Each row is a point on a tangle of strands that fork, close into loops and nearly touch. The rows are in no order.
Two points are linked if the straight distance between their rows is under 54.2. Some points are linked to none.
k515: 11 -4 45 16 58 -30 -14 -31 43
k877: -3 -5 13 10 65 15 -27 -21 76
k174: 7 30 35 36 34 -52 45 2 -12
k388: -27 17 1 -1 51 45 -34 27 74
k245: -31 39 16 14 18 -10 28 71 15
k818: -10 -33 33 -13 -37 -63 10 13 2
k933: 36 -39 -9 -23 -60 -14 -23 -57 -79
k667: 3 -27 13 -9 -28 -33 4 -8 -6
k950: 7 36 11 39 34 -22 46 3 -13
k193: -17 -14 13 -5 2 -16 1 28 39
k86: 36 15 3 20 14 -7 20 -46 -48
k99: -41 20 25 1 -4 -24 18 83 25
k135: 18 22 -40 23 53 66 -12 -51 17
k381: 26 28 31 39 73 -12 4 -49 5
k701: -16 -41 -35 -45 -29 50 -49 10 47
k206: -50 34 1 -37 -65 33 -13 86 -20
k79: -19 14 5 11 61 26 -20 11 71
k268: 16 -42 -39 -25 -44 28 -20 -36 -13
k351: 31 -34 -1 -18 -34 -14 -14 -48 -45
k984: -41 -13 7 -35 -30 0 -22 71 43
k370: 18 -6 -35 0 11 46 -12 -35 9
k793: 26 -30 -8 -17 -71 -33 1 -40 -87
k567: -6 -9 22 6 16 -24 8 11 36
k427: 12 -42 -42 -30 -35 41 -30 -30 11
k371: 1 32 -42 13 16 52 12 5 -10
k481: 31 -21 40 -7 -20 -60 -11 -32 -65
k926: 40 8 -9 16 13 9 6 -65 -51
k527: -34 25 -19 -6 -59 -3 33 77 -47
k744: 28 31 11 39 27 -22 42 -28 -42
k536: 31 24 14 38 69 6 -3 -64 0
k120: 32 -9 51 3 -13 -75 -5 -22 -78
k93: 5 -26 -5 -7 -15 -6 -3 -13 9
k463: -23 9 -14 -15 26 56 -36 25 56
k56: 10 -10 16 11 49 5 -17 -34 46
k682: 16 -17 -6 -5 -65 -41 24 -20 -74
k344: -12 3 -29 -14 6 49 -18 18 24
k114: -8 -46 -49 -45 -49 51 -43 0 23
k155: -26 2 9 5 -50 -60 49 57 -33
k576: -4 43 -5 33 34 3 41 24 -5
k494: -29 -21 -12 -41 -18 40 -43 39 52
k241: -8 36 -24 20 57 55 -7 0 34
k797: 15 25 55 39 46 -60 34 -10 -6
k251: -26 -13 10 -15 -16 -13 -1 49 36
k910: 22 -35 -22 -19 -42 5 -11 -40 -30
k147: -30 -12 20 -5 -51 -69 41 55 -12
k230: 29 -19 21 -4 -20 -33 -1 -39 -51
k509: 18 11 52 29 70 -33 -7 -37 25
k36: -45 -6 6 -49 -28 33 -49 68 50
k201: -19 52 3 28 30 2 38 53 -2
k953: 12 -13 -13 0 24 25 -17 -34 32
k893: -8 -13 -23 -14 -11 22 -9 9 20
k767: -26 15 -12 2 -49 -21 42 62 -35
k124: 37 8 -39 13 0 38 15 -55 -47
k561: -19 -27 28 -8 -46 -72 23 34 -1
k449: 24 4 -48 7 30 67 -14 -57 6
k192: 24 14 -10 25 61 34 -12 -61 17
k336: -37 29 -19 -22 -59 22 10 74 -35

A tip is a point with one link. Name the tips that can be reached along the links from each point below, in the order of the rows.
k245 => k99, k797, k124
k56 => k206
k351 => k567, k120, k682

A piece is all that can be reached along the links. How many separate loops has the piece of each point below (a circle has one, a figure eight two, a Y none), and how many tips (points with one link)?
k561 => loops 1, tips 1
k576 => loops 0, tips 3
k36 => loops 0, tips 3
